Points on a hilly landscape, in no order, each with its height.
From any point a climber steps to the highest of the 5 points nearest to it. It stops when none of these is higher. Distance is the straight distance between rows; heights are no part of it.
Z126 height 1.23: [ -6  15  36 -64  52 -31 -28   0 -26 -32 -22]
Z13 height 0.25: [ -8   5  48 -70  23  14 -18 -21 -18 -32 -23]
Z233 height 1.02: [  -2   23   35 -114   69  -39  -39   17  -33  -40  -41]
Z179 height 2.71: [-22 -20 -44  31 -73  77   9  -3  20  12  49]
Z196 height 3.82: [ 26 -21  34 -12 -17 -12  29  -2   1   9 -54]
Z921 height 0.32: [  8  -5  25  -7   8  -8   0  -9  -3  -9 -25]
Z267 height 0.91: [ 40   4  36 -68   9 -52  14  25  -9   9 -80]
Z802 height 1.17: [-28  19 -16   1  35 -10 -25  -6   1 -18  40]
Z286 height 4.69: [-14 -10   2   7 -34  50  -4 -21  10 -10  30]
Z53 height 3.32: [ 11 -20  24   8 -34  33  18 -16   7  -2 -20]
Z706 height 2.76: [-26 -24 -49  25 -92 103   5  -9  24  17  51]
Z717 height 3.62: [ 34 -41  37  14 -60  20  46 -10   9  22 -64]
Z404 height 1.24: [-14  21 -10   2  54 -34 -21   2  -6  -9  26]
Z579 height 0.93: [-35  17  15 -41  48   7 -35 -18 -13 -38  30]
Z660 height 2.96: [ -6 -24  17  -1 -57  70   7 -31  10 -15   4]
Z425 height 2.61: [  2 -20  38 -26 -30  42   6 -28   3 -19 -22]
Z283 height 1.32: [-36  40 -46  22  74 -51 -29  20   1  -7  69]
Z23 height 2.79: [ 31 -16   7  57 -41  14  32   0   6  26 -19]
Z555 height 4.41: [  8   3 -26  60   2 -16  11   9   4  23  19]
Z789 height 3.12: [ 13 -16  13  25 -24  12  18  -8   4   3 -16]
Z892 height 2.95: [  3  20 -69  78   4 -18   6  19   5  35  47]
Z924 height 2.93: [ 11 -26   7  25 -67  61  17 -27  15   5  -2]
Z730 height 1.87: [-18  34 -57  57  53 -50 -11  21   0  12  58]
Z396 height 1.99: [-41  -2 -74  17 -33  49 -13   5  20  15  76]
Z192 height 2.56: [-33  22 -66  31  26  -1 -19  10  11   7  77]
Z663 height 1.76: [ 14  -3  16   2  19 -31   5   7  -4   3 -32]
Z721 height 1.18: [-22  25  11 -31  75 -35 -40   2 -16 -29   9]
Z81 height 1.73: [-18  -1  23 -31  -7  43 -17 -30  -2 -27  15]
Z895 height 2.57: [ -5   3 -70  71 -45  27  10  19   7  41  53]
Z759 height 3.64: [ 27 -30  36   5 -45  23  26 -15   6   6 -45]
Z245 height 1.00: [ -4  15  -9  20  47 -36 -10  10  -6  -2  11]
Z309 height 2.87: [-10 -20  -7  17 -71  83  11 -18  18  -2  30]
Z704 height 1.47: [ 15  11  29 -49  44 -51 -10  17 -17  -7 -45]
Z920 height 2.84: [ 26 -22 -16  68 -71  38  35  -3  12  31   1]
Z821 height 1.40: [  2   6  -6  30  23 -27   1   5  -1   4   6]
Z86 height 1.95: [-51  13 -52  -1   2  39 -24 -10  11  -6  77]
Z31 height 4.21: [ 29 -38  64 -52 -64  47  25 -28   3  -5 -70]
Z744 height 3.69: [ 49 -25  45 -23 -38 -25  41   5   3  24 -85]
Z448 height 6.02: [ 16   0  42 -75  23 -32  -7   6 -11 -17 -54]
Z707 height 0.13: [  2  18 -12  39  49 -63  -1  18  -7  14   2]
Z872 height 1.33: [-24  32 -27  25  62 -45 -23   9   1  -9  48]
Z261 height 2.04: [-29   6 -15   2  -9  44 -16 -14   7 -14  50]
Z455 height 0.89: [ 14  27   9 -24  71 -94 -13  34 -20  -4 -39]
Z925 height 0.69: [ -8  12  13 -14  39 -22 -18   0  -8 -19  -3]
Z180 height 0.38: [ 17 -10  45 -60   3  -8  -3  -8 -12 -13 -51]
Z940 height 4.95: [ 28  -5  22  -2   5 -39  18  12  -4  14 -52]
Z357 height 0.96: [ 31  27  22 -98  49 -90  -8  54 -20  -8 -77]
Z710 height 2.88: [-15   6 -53  46  -7  10   1   3   6  19  51]
Z74 height 2.36: [ -5 -11 -28  46 -35  33  12  -1  11  20  31]
Z618 height 3.63: [ 32 -31  47 -21 -42   6  26 -12   1   8 -65]
Z184 height 2.64: [ -8  20 -45  50  27 -27  -1  18  -2  14  46]

For each start below, name the point where the climber stops.
Z86 -> Z555
Z404 -> Z555
Z925 -> Z940
Z53 -> Z940
Z23 -> Z940
Z579 -> Z286
Z396 -> Z555
Z706 -> Z286
Z192 -> Z555
Z717 -> Z940
